A landscape with many valleys, sampled at points; each row gives a point and its height.
A ball rolls from a point to the lowest of its 2 nearest points, and stops where none of them is lower. Distance is the straight distance between rows; heights are no part of it.
q679 h=49.5: [ -2   2 -12   3  -5   1  -8  18   5 -19  28  -2  33  18  -7  -6  -5  -7
 -10  -6  12]
q108 h=73.2: [  7   5  -8 -23   4  -9  25 -24  -7   6  21   1  -4  12  -5  -3  18   4
 -13  -3 -11]
q950 h=42.2: [-20 -40 -14  16 -13 -17  -8  -7 -16   6   9 -16  -7  -6 -17  22 -24 -23
  -2 -19 -22]
q296 h=13.6: [ -5  -5  30   6  35  -1 -13 -16   3  -7 -31 -17 -30  -4 -16  16  10   1
  -7 -18   3]
q241 h=66.0: [  2 -22  -8   3  26   0  -5 -12  -1   4  -8 -18 -19 -11 -11   4 -12  -6
 -14  -8 -15]
q840 h=30.5: [ 16  17  22 -14 -17 -10  25 -16  -6  15  -1  17   0  -1  14 -16  40   9
  12  -1  -8]
q849 h=34.1: [-29 -14   0  21 -14  22  -2  30  -5 -20   9 -15  23  -3 -26  37 -32  -6
   7   3  13]
q552 h=59.3: [ 11 -20  -2  23 -22   1 -21  21   1  -6  10  -8  15  10   0   9  -3 -25
  23 -11   1]
q814 h=44.6: [-14  34 -12 -10 -26  17   4  31  -3 -18  30  24  33  -1  17  -8  -8  -5
  12  -3  28]
q844 h=11.8: [ -4  -6   6   3  27  -6 -14 -37 -11  -1 -33 -21 -19   8   2  24 -15  -4
 -10  -2  -5]
q754 h=70.5: [-11 -16 -30  -2  -6 -11  12   1 -11   3  38  13  -3  22 -22 -12 -16 -12
 -22 -16 -20]
q222 h=43.8: [ 13  -3  32  12  40  -6 -23  -3  14 -10 -36 -23 -22 -15  -3  11 -27  10
  10 -17  13]
q751 h=13.5: [-15 -10 -25   0 -26  12   6  15  -7  -1  22  11  27  -6   9  -8 -12  -6
   7  10  -3]
q505 h=65.9: [-13 -37  -5  14  22  -6 -15  -2  14  -7  16 -28  -4  -7 -20  -1 -25 -10
  -2   0  -4]
q338 h=14.4: [  7   6  25   7  14   9  16 -27   0  22 -25  15 -18   2  24   4  20  31
  -9  -4  -9]
q900 h=51.2: [ 19  23   8 -25   9   6  12  10  16  -3  -8   0   2 -14   9   5   5  17
   2  17   5]
q854 h=18.2: [  3 -15  -3  19  26   0  -4 -28   5  10 -26   0 -30   5   1 -10   6  -2
 -17 -15 -24]
q131 h=31.7: [ -7  19  -4  -6 -20 -13  -2  -7 -22   4  11   3  11  -4  16   8  14   4
  -9   6   6]
q456 h=20.2: [  5  10  35  17  24   3 -21  -5   6 -10 -44 -11 -32  -3   2   9   4  16
  -9 -10  10]
q287 h=30.6: [ 13  -5   7   3  -1  -5 -10  24  -9  -5 -15  -7   1 -19   3  15   5  -2
   1  -9  24]
q629 h=4.9: [  6  32   9  -3  -7  13  27 -10  -4   5 -12  19 -14  -3  25 -31  44  29
  10   5   6]
q850 h=53.1: [ 17  21   3 -23  -2   0  24  -7  17  -6  13  -2   6 -10  15 -12  22  14
   9  12   0]
q483 h=38.3: [ 18  33  17 -13 -10   0   7  31   2   2 -22  20 -10 -19   8  -9   3  22
   4  -5  30]
q617 h=38.4: [ 19  30  25 -13   7  -3  -7  22  10   7 -29  25 -22   4   0 -13  -2  26
   8   2  31]
q381 h=54.6: [ -6 -12 -11   0  -1 -11  -1  -5  11   3  43  11  -4  13   0 -21  13 -13
 -14  -1 -10]
q680 h=10.9: [  9  33  10  -3 -16  -4  12   6 -13   5 -13  20  -4  -5  28 -25  39  17
   9  -7  14]
q948 h=25.5: [ 16  30   6 -10   6  -1  15 -15 -10  15 -14   7  11   0  21  -1  13  19
   9  20   2]
q195 h=18.6: [  2 -12  -9  -7  -3 -15  -7 -18  -8   2   3  -4  12  18   1  15 -11  -8
  -4   4  -9]
q402 h=40.7: [ -9 -25  -7   2   3 -12  -8 -20 -20  13  -2 -10  -3  -9 -15  24 -22 -25
 -11 -13 -14]
q886 h=33.3: [  8  21  32   0  14   5  -7  18  28   1 -36  10 -30  -1  -1  -4   4  26
  -2   0  25]
q630 h=31.9: [ 10   7  -7  -7 -20  11   7  13   6  -3  17  13  18   0  17 -26  12  -9
  23  10   1]
q210 h=14.0: [  3   1  -5   7  12   3  12 -36   9   9 -20  -4 -31  -1  11 -15   7  19
 -22 -10 -27]
q154 h=53.0: [  3 -11 -13  -2   7   5  -3  -2  -3  12  -7 -14  -8   4  -3   5  -1  -9
  13  28  -5]
q976 h=29.8: [ -8  -6   2  23   7   9 -22  14  -5   1   5 -10  19   8 -22  25 -26 -18
   0   4   2]
q612 h=23.2: [-12 -12   4   2  -1  -7 -18  -2 -11   4   3  -7  19  13 -20  11 -23 -10
  -1   9  -4]
q218 h=19.9: [-26 -19 -11   1 -24   6  -1  17  10 -14  20   0  26  -3  -6  12 -25 -10
   8   9  -2]
q174 h=57.3: [  5 -13  -9  -7  19  -8   5 -17  10   8  13 -12 -26   1   7   1  20  -3
  -7  12  -8]
q733 h=55.2: [ 12   4  -3 -13   6  -2   7  -4  15   3  15 -11 -15   4   8 -13  20   1
   3  15   4]
q941 h=51.9: [ -6  -3  -3   3 -12 -11 -17   0   7 -12  26   6  16  21  -5 -16   0 -13
  -9  -4  -1]
q441 h=38.5: [ 22  24   6  -8 -13  11  -8  11   5   2  -1   8   0   5  15 -23  17   2
  18  15   8]
q909 h=42.6: [-10   7 -13   3 -14  22   2  34  -3 -10   2   6  30  -4 -13  13 -23  -7
  -1   5  18]
q56 h=63.4: [  3 -26 -17   2   5  -1   0   4   3  -2  24 -15  -3  -2  -3   5  -1 -13
  -1   0  -3]
q538 h=22.7: [  7 -12  15  23  26  -7 -22 -29   4   5 -24 -12 -19   4 -10  -9  -2  -8
  -4 -17 -12]
q589 h=55.9: [ -5 -11   5  10 -19   5 -17  41  -2 -16  12  -6   5   6   2  17 -11 -19
  28  -3  19]
q987 h=73.6: [  1  19   6 -19   3 -16  27 -40  -1   6  11  10  -2   7   6 -13  21  22
 -23  -9 -15]
q388 h=35.0: [  8  -4   8  16   1  -9 -31  24  -5 -19 -18 -21  -2 -15  -8  18  -9  -3
   6  -8  18]
q269 h=7.0: [-12  -9  19   3  37  -8 -16 -34   6   1 -30 -30 -20  -1 -20  19 -11 -11
  -6 -13   1]
q572 h=61.5: [  9 -14 -15  13 -16   2  -7  20   4  -9  31  -6  13   6   4  14   0 -22
   6  -3  -2]
q672 h=40.1: [ 10   6  20  20  23 -12 -33  18   4 -14 -30 -21 -17 -10 -10  12 -17  10
   4 -10  23]
q49 h=71.0: [-14 -10 -34  -4 -10 -15  24  -2 -11   4  51  16   5  23 -10 -19   1 -14
  -1 -16 -11]
q284 h=46.9: [ -6  18 -18  -9 -12  15  10  18   1 -18  42  13  36   8   3 -14  -3  -5
   1  -3   7]
q645 h=10.3: [ 10  -6   8   4   9  -3   1 -29   9  12 -17   7 -10  -8  18  -6   7  18
  -8  -1 -16]
q316 h=38.6: [-22 -17  -3   5  11  -4  -1   3 -14   6  -1  -9   5 -14 -29  16 -18 -16
 -21  -5 -13]
q224 h=34.4: [ 11  19   8  -9 -12   3   2  34  -6  -6 -13   6   4 -22   5   5   4  -2
   5  -6  25]
q796 h=72.6: [ -2   6 -19 -16  -6  -4  30  -6  -6  -4  29   8   3   9  -2 -28  24  -1
 -10  -6   0]
q917 h=18.9: [ 12  14  14   3  -2  -5   1   7  -5   8 -26  16  -2  -5  12  -8  24  11
  -2  -9  14]
q44 h=68.2: [  3   3   3 -19  -8   5  14   7  -1   3  11   1  10 -21 -12  -6   4  -6
   0   6  -9]
q614 h=19.0: [ -6 -10 -25  -5 -16  -8   7  -5  -7   9  18  18  19   7   7 -13  -9  -2
   1   5  -8]
q927 h=29.1: [-30 -24  -2  31 -16  17  -7  18  -2 -20  17 -18  14  13 -23  48 -37 -11
  15  -1  -7]
q17 h=28.9: [  7  19   1 -10  -4 -14   7  -8 -25   7  -2  11  17   8  18  10  19   7
   5  20  12]
q609 h=69.6: [  3   8  -9 -11  -2  -4   7 -25  -3  21   7  16  -5   1 -16 -26   2   1
 -22  -3 -30]
q97 h=39.1: [-25   0 -21  13 -33  25   3  39  -8 -27  10  -1  26   3  -9  17 -19  -4
  13  -4  17]
q989 h=15.3: [  3  -3   1  -1   6  -8   3 -23  23   8   4  11  -2   2  25 -15  10  19
  -1  18 -14]
q695 h=25.6: [  8  -3   5   3   7  -5  -8   3  -2   3 -22   3 -13 -13  11  10  13   0
  -4 -10  10]
q440 h=45.7: [ -9   8 -12 -10   5  11   4  17   1  -6   4   5  30 -11  -7   6 -16  -1
 -11  16   6]
q196 h=22.9: [  2 -19 -13  -8 -12 -16   2 -15  -3   6   6   9   4  13   0 -18   9   3
  -7 -12 -15]
q315 h=71.8: [-20   6 -33 -10 -11   2  26   3 -12  -3  46  17   7  16   1 -29  20 -10
   3  -6   8]
q675 h=50.7: [  8  -5 -18 -13  -7   5   8   3  -6  -3   6 -18  13   1  -6  10 -10  -6
  15  22   0]
q916 h=10.2: [  2  12   9  -2   2   7  26 -21   8   7 -15  21 -18   5  23 -20  31  37
   0  -3 -10]
q151 h=28.2: [  9  18  36   3  16  14  -1   7  29 -16 -34  -3 -44  -4  16   8  10  34
  -4  -2  16]
q117 h=24.6: [  9  17  40   0  23  12  -7 -13  21 -10 -51  -3 -36  -6   8  18 -12  34
  -8 -10   8]
q417 h=69.0: [ -6   9  -7 -14 -15   2  13  -6  -4   7  15  13   6 -17 -15 -25  12 -11
 -16  11 -25]
q499 h=14.9: [  0  -5  -8  -7   5 -12  -7 -40 -15   7 -16 -17 -11   9   0  15 -11  -2
 -11  -4 -16]
q181 h=70.1: [  2  -4 -21 -10   0 -15  18 -19 -13  13  23  11  -4  15 -19 -14  -7 -13
 -20  -9 -31]
q491 h=64.8: [ -6 -36 -20   9  12   3   4   0   7  -2   9 -18  -2  -7 -21  -2 -21 -13
  -6 -13 -17]
q442 h=56.6: [ -5 -16  -4  11   5   5  -7  22  -5   9  -3 -16  -5  -3  -1   8   1 -12
  18  13  10]
q999 h=35.4: [-16 -22  -9  20  10   8 -12   5  -9   2  12 -20  11  -2 -34  26 -27 -27
  -9  -9  -8]
q681 h=18.4: [ 14  15  15  -5  15  -1  -5  -2   6  20 -17  10  -8   5  18  11   8  10
  14  20  11]
q693 h=46.4: [  5  -9  20   2  22  -7 -14 -10  12  -8 -26 -17  -6 -23   2  22 -20  -2
   1 -11   3]
q933 h=27.9: [ 12   3   9 -12  -9  -7  11 -27  -9  14 -12   5 -10   9   3 -23  25  12
   5   1 -17]
q493 h=42.3: [-27  19 -15   6 -40  25  -1  34 -13 -29  20  14  37   8  10   0 -13  -9
  18  -6  17]
q308 h=46.2: [  7   6  10   4  -8   1 -22  22   7  -7 -14  -1  -4   3   6 -17   5  -5
  17  13  17]
q578 h=24.1: [-31 -23  -4  16 -15  10 -12   3  11 -18  22 -14  22   8 -16  23 -35  -6
   0  10 -12]
q68 h=52.3: [ -7   0  -7   9 -15  -2 -15  30  -7  -8   6  -2   3   1   3  -3   5 -16
  22   9  18]
q611 h=48.5: [ 12   7  -4 -14   8   7   2  12  -3  -4 -11  -8  10  -7  -2  12 -13   2
  -1  15  10]
q595 h=67.1: [  0 -13   5  -8  10   3   4  -6   5   9  -8  -2  -7 -18 -15  -5   0  -7
  -9   1 -14]
q633 h=9.8: [ 17  17  22   5  16   6   6  -8  10  21 -31  16 -16   0  29   3  13  24
   4  11  -2]
q663 h=23.7: [ 13  -2  -5  -2  -8   4   1   1  16  14   6  12   9  -6  18 -13   6  -2
   8  15 -11]
q156 h=25.7: [ -3   2  -2 -11 -12 -12   7 -21  -7  14   5  20   8   5  -2 -25  27   0
   1   0  -7]

For each start below, name the point where the ball stops.
q733: q97
q308: q645
q987: q751
q950: q269
q402: q269
q154: q97
q941: q97
q617: q269
